Each scene shows the same named points in several views. A view is turned or mirrored, and shifted as a whole, has a little noise and may leave points out.

Scene 1
View 1
kogop: [ 10   0  -1   3  -1   9 -11   8   5  -1  13  -5  10  22  -6 -11  -3   5
  13   1  11   2   2 -20   0  12  -4   1  10   3   3  -6  17   1   2  14
 -15  -5  -5  -7   2]
lidu: [ 14   4   8  12 -24  16  -5  16  -4  -7  14 -10  16  32  -5  -3  -3  -2
  31  -8 -13   6  15 -25 -13  -5   7   4  17  -3  13   6   5  -9   4  29
   1  -7  -2   2  28]
Fak: [ 21  11  10  30 -15  34 -19  -9  -9   2  11 -17  -3  34  -1 -13   9  19
  -1  -2   1  15   8  -8  22  -8   3  -2   1 -15  12  18   5 -17  13   9
  18  -5   0 -12  27]
Dega: [  6   6  -6   3  14   8 -11   5  12   7  25  -9   7  22  -5 -11   4   5
 -16   5   6  -5  -9 -30  -2  12   2   3  13  22   1  -8  23   2   3  12
 -17  -4  10  -5   7]
mino: [  3   1  12   4  -1  20 -15 -20  -2  13   3 -12  -3  21   3   1   3   9
 -23  -4   4   0  -6   4   7  13  -2   0   3   3  -1   0  10  -6  -1  -8
  12   0   7   4   0]
Kasak: [  8  -6  23   5   0   9 -21 -11   3   7  20   1  13  12   5   4  -9   0
  11 -17 -12  -7   0  -4  -9  -4  -2   6  13   0  17  11   1  -8  -9  18
   2  -3   6  13  10]
kerum: [  7  -7  28   3 -11  16 -20 -20  -7   7   3  -4   6  16   9   9  -9   1
   9 -18 -10   1   1  13  -4   0  -5   5   7  -9  12   9  -3 -11  -9   3
  17  -2   3  16   4]
Guzat: [  7   0  16  13 -14  15 -12  -1   2   1  15  -7  12  26  -4   0   0   4
  10 -10  -9   0  15 -11  -6  -4   7   3  11  -2  12  12   1  -7   0  27
   6  -1   1   6  21]
belik: [ 19  -2  18  11   2  12 -28  -7  -2   2  24   0   9  12   6  -7  -9   4
  23 -14  -6   1  -3  -8   4 -11  -9   5  10  -9  24  15   4 -12  -2  18
   0  -8   1   1  12]
tokiz: [  6  -4   9   5  -2  12 -14  -5   6   4   7  -5   7  21  -3  -4  -1   9
   4  -4  11   1   6  -4   4  13  -3   0   5  -3   2   0  10   0  -2  11
  -5   1  -6  -2  -1]
fir: [ 12   6   1   4   3  20 -15 -10  -4   8   9 -13  -4  22   3  -8   3   8
 -16   2   7   5 -14  -8  10  14  -6   0   6   7  -2  -5  18  -4   5 -11
   2  -6   6  -5   1]
fanot: [-15  -9  17   1  16   1 -15 -19  26  18  14   0  10  13  -7   5   4  10
 -33  -8  14 -18   8   4  -4  20   4   1   4  16  -3  -1   8   8 -13  16
 -10  13   5   8  -8]
Zon: [-13  -9  25   3   3   2 -13 -16  19  15  17   0  17  15  -5  13   0   3
 -19 -17  -5 -18  14   2 -17   7  10   4  10  14   5   7  -1   1 -15  26
   0  10   9  18   6]
zak: [ 21   9  10  21 -21  34 -17 -12 -17   2   2 -18  -5  33   4  -7   5  13
   3  -3  -4  16   3   0  18  -4  -2  -1   2 -17  10  12   4 -17  11  -2
  25  -8   0  -5  20]
bukip: [ 11   0   0   7  -8  10  -9  12   5  -3  11  -6  11  27  -9 -11  -2   6
  20   0  12   4  10 -19   1  10  -2   1   8  -3   4  -3  15   0   3  21
 -14  -4  -9  -9   7]
redid: [  7   2  -6   8  -7  13  -6  11   7  -2   3 -10   6  33 -13 -13   5  11
   6   6  23   6  13 -16   8  19   1  -2   4  -2  -6  -8  18   4   7  15
 -14   0 -13 -15   1]
pezev: [  0 -10  18   7 -13   9 -13  -4   9   1   1  -1  13  22  -7   2  -4   8
  16 -11  14   0  23   6  -1  11  -1   1   3 -14   4   4   1   1  -7  23
  -4   6 -14   3  -1]
nudup: [  7  -4  10  -4   0   7 -14  -1   2   3  12  -4  10  17   1  -1  -8  -1
  10  -8   1  -3  -3 -10  -9  11  -5   4  13   5   5  -3  11  -2  -5   9
  -7  -5   1   5  -1]
Podez: [  8  -2  12  13  12  15 -25 -17   9  11  16  -4   1  15  -1  -9   2  16
 -14  -4  14  -1  -1   0  16   6  -6  -1   1  -2   8   7  10  -4  -2   8
  -3   2   0  -6   0]
duge: [ -4 -10  40  24 -26  20 -19 -26   5   8  -3  -3  11  26  -3  12   2  15
   4 -22  -2  -3  37  27   3  -6  10   0  -2 -25  13  27 -19 -10  -9  29
  26  12 -10  14  17]
pinom: [ 11  -2   5   9  -1  16 -18  -6   3   3   4  -6   0  23  -4 -11   1  15
   3   0  23   6   5   0  16  14  -9  -2   0 -12   1  -1  12  -2   2   5
  -6   0 -12 -11  -5]
seb: [ -5  -5  16   7   4  16 -17 -26   9  16  -3  -9  -3  20  -2   2   7  16
 -32  -4  21  -2   5  16  14  21  -1  -2  -5  -2  -7   1   8   1  -4  -5
   7  10  -2   1 -10]
mizi: [  2   4  11  19 -14  27 -12 -19   0  11  -6 -17  -5  34  -6  -1  12  19
 -26   0  13   6  15   9  18  12   6  -4  -4  -8  -5   8   4  -5   5   1
  18   6  -3  -4   9]
Gabat: [ 14  13  17  30  -8  43 -22 -38 -12  18   4 -23 -17  31   7  -4  17  24
 -45  -2  -3  11  -5  12  30  -3   4  -4  -5  -7   6  20   1 -20  11 -17
  41   0  14  -2  22]
Susin: [ 17   3   1   0   6  14 -17  -2  -3   3  16  -8   3  18   3 -10  -5   3
   4  -1   3   3 -14 -17   4   8  -9   3  11   6   7  -4  18  -6   3  -1
  -6 -10   5  -4   2]
View 2
Dega: [ 25  -6  -6   5   8  20   2 -10   1   3  -6  17   7   3 -16  -5   3   0
  -7  -8   1   8 -10   4   9  11  -6   0  11  -3   7  18   8  -8   7 -10
 -16 -30   3 -10  -2]
redid: [ 12 -17  16   3   1   7  15 -25  -9  21  -7  19   4  13  -8   8 -10   4
  -3  -9   3  -5  -4  17  -3  -2   1 -10  -2  -3   2   3  17   4   0  14
 -15 -32  -3  -8 -11]
nudup: [ 13 -12  -7   8  -5  -7  16   0   3   0  -9   0  10   9   0  -4  -6   6
 -11  -4   4  -2   3  10   9   1   5   0   8   3 -10  13  12  -6   6   2
  -6 -24  -2   8   7]
Guzat: [  4  -7  -3   5  -2   6  14  -3   4  -6  10   1   9   8  -4   1 -11   1
  -1 -15   0  -9   6  15   5  -8  17 -15   5   6  -8  20  -6  10   5  16
  -8  -8  -9  25  -3]
Susin: [ 25 -15 -11   3   2   1  16   0   0   7  -8  -4   6   9  -4   2  -6  -4
  -9  -6  16   1   3  12   4   1   3   2  14   3   0  11  10 -11   8  -4
 -17 -24   2  -7   4]
lidu: [  8 -20  -5  -3  -1  11  19 -12  16  -7   8   3  10  12  -3   2 -11  -7
   6 -19  -1 -10  -3  21   9 -10  21 -10   9  19  -8  14  -9   7  10  23
  -7 -19 -25  28  -7]
zak: [ 13 -14  -1  -2   2  10  24  11  -9   8  17 -17  -6  23   5  24 -14 -14
  -3 -14  30 -12  19  24 -15 -13  25 -16   5  -1   5   8  -4   7   9  18
 -28   2   0   4   0]
mizi: [  2   1  15  10   2  12  13   9 -23  11  12   2  -7  22   2  20  -7   6
 -11  -7  16  -9  16  12 -20  -2  15 -22  -9 -23   7   6   8  13  -1  15
 -21  -2  16  -2   1]
kerum: [  2  -5  -9  12  -9 -18  23  23  -3  -6   3 -19   6  15  12   5 -11   7
 -16  -4  15 -11  19  13  -1  -8  21  -9   5  -1 -16  15   4   1   5   9
  -4   0   3  22  16]
bukip: [ 13 -19   5   2  -1   0  18 -22   1  13  -7  10  11   9  -8   3 -13  -1
   0 -12   2  -5  -1  17   6  -6   5  -7   5   8  -4   9  11   2   3  13
 -11 -29 -10   5 -10]
duge: [-20   7  11  14 -11 -13  19  12 -13   0  17 -10   5  13   4  10 -21  13
  -9 -13   3 -21  27  16 -10 -19  27 -31  -8 -11 -17  20  -2  28  -7  29
  -5  19   7  37   2]
fir: [ 23 -10  -4   6   5   8  14   9 -11   9  -3  -1  -3  17   0  11  -1  -2
 -13  -3  21   0   5  10  -7   6   5  -2   6 -10   7   7  13  -9   8  -4
 -22 -21  10 -15   7]
tokiz: [  9  -9   4   9  -3  -7  16  -6  -8  10  -6   3   9  10  -3   3 -11   7
 -10  -6   6  -6   7  12   1  -3   4  -8   2  -5  -6  11  15   1   0   7
 -10 -19   3   3   1]
Zon: [ -6  15  -3  21  -6  -4   3  12  -2 -13   1   9  11   0  -5 -11   1  24
 -17  -4 -15  -2   5  -3  10   5   6 -12   0 -13 -14  27   4   8  -2   0
   5  -7  10  26  12]
seb: [  3   7  12  18  -3  -6  12  13 -27  14  -3   2  -2  14   1  10  -5  18
 -22   1  12  -6  15   5 -13   3   2 -14  -7 -28   0   9  22   4  -4   0
 -14  -7  27  -8  11]
Gabat: [ 12   8  -1   6  10  24  10  36 -27   4  28 -20 -16  23   3  29  -5 -10
 -13 -11  37  -9  27  12 -28  -4  23 -23   1 -27  15  15  -6  10   5   3
 -37  22  28  -7   8]
kogop: [ 17 -17   0   3   0   0  16 -17   0  12  -9   9  10   7  -8   0  -9   0
  -4  -9   3  -2  -2  14   7  -2   1  -3   7   5  -2   9  13  -4   4   6
 -11 -30  -5  -1  -5]
mino: [ 11  -1   0  12   0   3  13  19 -15   2   2  -5  -3  18   4  11   0   8
 -17  -1  18  -3  11   7  -9   5   9  -8   1 -16   1   9  12  -4   5  -1
 -17 -11  15  -4  13]
pezev: [ -4  -9  12  11 -10 -18  21 -10  -7  11  -5   4  10  10  -1   2 -16  14
  -8  -7  -3 -13  10  16   1 -11  10 -15  -4  -2 -15  11  15  10  -4  19
  -2 -15  -1  18  -2]
pinom: [ 12 -12   8   6  -2  -8  19 -10 -15  23  -8   0   3  12  -5  10 -16   2
  -9  -6  15  -7  12  16  -6  -7   2 -11   2  -8  -1   6  20   1  -2   8
 -18 -17  10  -8  -5]
View 3
pezev: [  3  18  20  -5   5  -7  -5  13   2  10   3  19 -29   6  -6   8  -8   7
  -4 -12  -3   2   1 -19   7 -22  -2   3  -1  -4   3  -5  -4  -2  -3  -4
  17 -17 -17  12  14]
Kasak: [  0  13  33   0   2  -7  -5  20 -10  -7  16  16  -3  18  -7   8   5   8
  -9 -13  -8   0   5 -15  22 -16  26  -2   0   5   6   3   6 -12  -5   2
   8 -13   0  24  29]
lidu: [ 15   1  15  24 -12   1   4  48   0   3  17  14 -18  22  -5  16   1   7
  -1  -3 -12 -13   2 -13   2 -19  25  -4   3 -21   7  -4  -5 -16 -14 -12
  16 -23  -9  16  31]
belik: [  5   4  26  -7 -14  -5  -9  22 -15  -7  20   8  -4  12 -17  20   8  14
   0 -11 -10  -2  -1  -7  14 -21  23  -1   8   3  16   1   0 -22  -4   2
   6 -12  -4  28  25]
fanot: [ -9  28  19 -15  28  -7   6  -4 -13   8  16  19 -15   7   9 -26   3  17
 -22  -6   5  11   5 -24  10  -7   6   6  -6   8  -1   8  24  16  13  -3
  -4  -3  -1   9  17]
mino: [  5  18  16 -11   5   7  19  -8  -9  -1   3   8   1  13 -10  -2  -9   6
  -6 -13  -3  10   3  -9  -1  -2  16  -1   5   5   2  -2   4  15   0 -10
 -16  -7   9  19  13]
kerum: [  3  17  38  -6   2  -1   2   2  -2 -10   0  19   0  19 -16  16  -9  -2
  -4 -24 -11   7   4 -12  21 -14  21  -6   2   8   0  -6  -5  -5 -10  -2
   3 -17   5  25  18]
Susin: [  7  15   6  -3  -8  -6  11  16 -13   4  17 -12   2   9 -13  13   5  16
   0  -7   2  -2  12  -5  -4  -5  20   1   8   1  10   5   9   0   0  -5
 -11  -6  -4  25  27]
tokiz: [  5  18  11  -6   1  -5   4  11  -6   9  10   5 -16   6  -7   5  -3  13
  -3  -9   1   2   4 -12   0 -13   5   3   4  -1   6   0   4   2   1  -6
   1 -10 -10  16  18]
duge: [  3   3  42 -11   4  15  -8  -2   3  -8  -4  53 -28  19 -10   1 -19  -2
  -8 -15 -21  10 -21 -20  20 -28   5  -3   1  -3   1 -16 -18  -9  -8  -7
  18 -22   3  11   2]
Fak: [ 17 -13   9  -5 -24  25  11   9 -12  -5  11  18 -11  13 -18  12  -9  11
   6  -1 -16   0 -21  -2 -13 -17  17  -3  16 -12  16 -12 -15  -9  -4 -16
  -8 -12   9  19   7]
fir: [  8  15   2  -7  -4   5  22   2 -13   4   9  -8   3   9 -12   4  -3  13
  -2  -8   2   5   7  -6 -12   0  16   0   8   2   8   1   7  13   2 -11
 -21  -4   3  21  18]
nudup: [  3  22  16   2   3 -12   5  20  -6   6  12   0  -6  11  -6   9   3  11
  -6 -12   1  -1  16 -13   6  -9  16   0   1   1   5   4   9   1  -3  -3
   2 -11 -10  20  28]
Dega: [  4  15  -4   5   2  -4  16  25 -19  11  28  -7  -4   9   4 -11  13  23
 -12   6   5  -5  10 -12 -11  -2  21   5   2  -7  10  11  23   8   7 -10
 -12  -2  -3  15  32]
Podez: [  1  11  13 -21  -2   3   2  -3 -18   2  16   9  -9   3 -10  -2   3  19
  -5  -6  -1   7  -5  -9   0 -13   7   5   7   6  12   1   8   1   9  -3
  -9  -3  -1  20  12]
redid: [ 12  14  -9   1  -3  -2  11  21  -4  22  10  -3 -27   1  -3   3  -4  18
   1   2   5  -4   4 -12 -20 -12  -5   5   5 -15   8  -2   3   8   2 -13
   1 -10 -19   9  15]
Zon: [ -7  22  33  -1  25  -5   0  10  -9  -1  16  32 -13  20  10 -21   2   8
 -23  -9  -5   6   4 -26  23 -13  20   2  -9   3  -3   5  17   4   3  -3
   8 -12   3  11  24]
kogop: [  8  16   1   3  -4 -10   6  26  -8  15  16  -6 -15   4  -5   9   4  17
  -2  -3   4  -5  10 -11  -8 -11   8   4   5  -8  10   4   7   0   0  -7
   1 -10 -16  17  25]
Guzat: [  7   4  22  10  -4   4   2  29  -5  -2  15  23 -16  20  -4   5  -1   8
  -7  -5 -12  -5  -4 -15   7 -18  21  -2   2 -11   6  -4  -2 -10  -8 -10
  11 -19  -2  15  23]
pinom: [  7  14   4 -16  -6  -1   5   1  -9  12   6   0 -18  -2 -14   9  -6  16
   3  -7   2   4   0  -8 -11 -14  -4   4   9  -2  11  -3  -1   4   4  -5
  -3  -7 -13  17   9]
zak: [ 19  -5  14  -4 -22  22  15   5  -5  -6   3  13  -4  16 -24  19 -14   3
   8 -10 -16   2 -13  -1  -8 -12  19  -6  15  -8  12 -14 -18  -4 -10 -16
 -10 -14   9  22   7]
Gabat: [ 13 -10  17 -21 -13  41  26 -26 -18 -17   2  26   9  20 -21  -5 -18   3
  -2  -7 -19  17 -26  -1 -10  -4  25  -6  16   2  11 -14 -11  11   1 -19
 -32  -3  34  20  -4]
View 4
kerum: [-16  10   5 -15 -11  -5 -11  -7  13  -9 -14  21  -7  14  10   8   0 -12
 -10   2   3  -5 -15  21 -30  -4   2  -1   6   5  13   9  25  -5  24  10
   4  -7   1  13   0]
bukip: [  8  16  19  15   6  -5   1   2   8  -7  -8   1   6 -13 -12   8 -17  11
  -9  10   5  -8 -12  -7 -12  -3   2 -16   5  11   5   8  30  29  -3  11
  -3  -4   4  19   2]
Kasak: [ -5  17   6  -2 -10  -7  -8 -12   9  -7  -8  16  -4   2   2  11  -3 -11
  -9   9   2   2  -8  21 -26 -14   2 -16  12   3  13  21  36   5  15  11
   2  -1 -11   5  -3]
mizi: [-15  -9   1  -3   0   2  10  12  16 -13 -13  -2  10   3   0  16  -8  -7
 -16   3   9  -1 -29   5  -6   1 -14  19  -1  10  -1  -9  11   1  23   8
 -26   7  25  20   1]
fanot: [  1  23  -1  14  -2   4  15   1   4   5 -10  -7  18 -10   5  14 -17 -12
 -14  28 -19   6  -4  23 -14 -19 -24   6   8  -5   1  13  15  -8  25   3
  -2  25  11  -7   9]
Zon: [  0  25   1   9  -2   3   3  -8  19  -9 -11   5  14   0   6  17 -10 -13
  -9  24  -9  12  -8  27 -26 -24 -20  -5  10  -5  10  20  23  -8  28  14
   3  13   0 -16   3]
Susin: [ -2  13  15  -2 -10  -4   9  -4  -6   1  -7  12   3 -12 -11   1  -4  -3
 -19  10  -7 -11  -7  14  -6  -7  12 -10  10   8  -4  11  30  21   2  -1
 -12   2   4  23   0]
Fak: [-14 -21   4  -6  -7  -6   1   3  14 -19  -5   3  -5   0  -7  19  -2  -8
 -14  -8  30   3 -30  -1  -5   2   3  -1   3  17   6   0  33  17   8  11
 -38  -3   4  29 -10]
pinom: [ -4   6   7   7   0  -5   6   9  -3   5 -10  -4  -1  -7   1   8 -17   3
 -12   5   3 -11 -12  -6  -9   3  -4   4   3  12   1  -3  21  13   7   1
 -10   6  13  30   7]
lidu: [  4  10  23   5   4  -6 -10  -9  28 -28  -8  17   4  -4 -16  14  -5   8
  -7   6  18  -1 -21   2 -20  -8   8 -28   6  12  15  18  39  33   0  24
  -5 -19  -7  10  -9]
redid: [  8  12  19  18  10  -1  10  10   7  -5 -10  -7  13 -17 -13   8 -21  14
 -11  13   2 -11 -16 -11  -3  -1  -4  -5   1  11  -1  -1  20  29  -2   8
 -10   2  17  23   6]
kogop: [  8  18  18  12   1  -5   4   0   2  -1  -8   3   7 -16 -13   5 -14   7
 -13  12  -2 -10  -8   0  -9  -6   4 -15   6   8   1  10  29  27  -2   6
  -5   0   5  19   4]
zak: [-18 -16   8 -16  -9  -6  -2   3  15 -18 -10  13  -7   7  -4  13   2  -7
 -15 -10  22  -5 -30   4  -9   6   9   3   3  17   4  -4  28  14  12   9
 -29  -9  10  33  -8]
duge: [-17  -5  -6  -1   3  -5 -16   1  34 -20 -13   2  -9  22  19  27 -11 -10
   0  -1  26  11 -29   2 -37  -3 -22   8   0   9  24   3  22 -16  34  22
  -2  -4   2   5   0]
pezev: [  0  17   8  13   8  -6  -8   3  15  -4 -14   0  -1   2   6  13 -21   6
  -3   9   6  -5 -13  -4 -27  -2 -13  -4   2   7  14   5  22   6  14  14
  11  -2   6  13   8]
belik: [ -5   7   6  -2 -13 -14 -10 -10   0  -2  -3  11 -15  -2   1  11  -4 -10
 -10   0  13   0  -6   9 -23  -7   8 -20  12  11  15  17  44  13   6   7
  -7  -4 -17  21  -5]
seb: [-12   6  -3  -1  -4   3  15  10   1   4 -14  -4   9   0   8  11 -13 -10
 -16  12 -10  -5 -15  13 -10  -4 -18  22   2   3  -4  -6   8 -10  27  -2
 -12  18  24  15  10]
Podez: [ -5   3  -1   4  -8  -5   9   2  -6   6  -4  -5   0  -8   2  13 -11 -12
 -15   8   2   0  -8   8  -9  -7  -7   2   9   7   1   5  27   5  14  -2
 -18  15   3  19   3]
Guzat: [ -1   8  12   4  -1  -4  -6  -7  24 -21  -8   9   3   0  -6  17  -6  -2
  -8   8  15   6 -19  10 -22 -10  -2 -16   7   9  14  15  34  16  11  19
  -9  -7  -4   5  -6]
mino: [-13   5   5 -10 -10   3  11   3   5  -4 -12  10   9  -1   0   7  -1 -12
 -20   9  -8  -5 -17  22  -8  -5  -3  11   4   3  -5   1  16   0  21   1
 -17   9  18  16   2]
fir: [ -8   5  11  -8  -9   1  15   4  -4  -1 -10  10  10 -10  -9   3  -2  -6
 -23   8  -9 -11 -13  17   0  -4   7   5   6   7  -9   1  21  14   9  -2
 -22   7  17  25   1]

In a view up to two points have been moved. Name them for each view, in the order of its rows, or write -.
view 1 => duge
view 2 => -
view 3 => -
view 4 => -
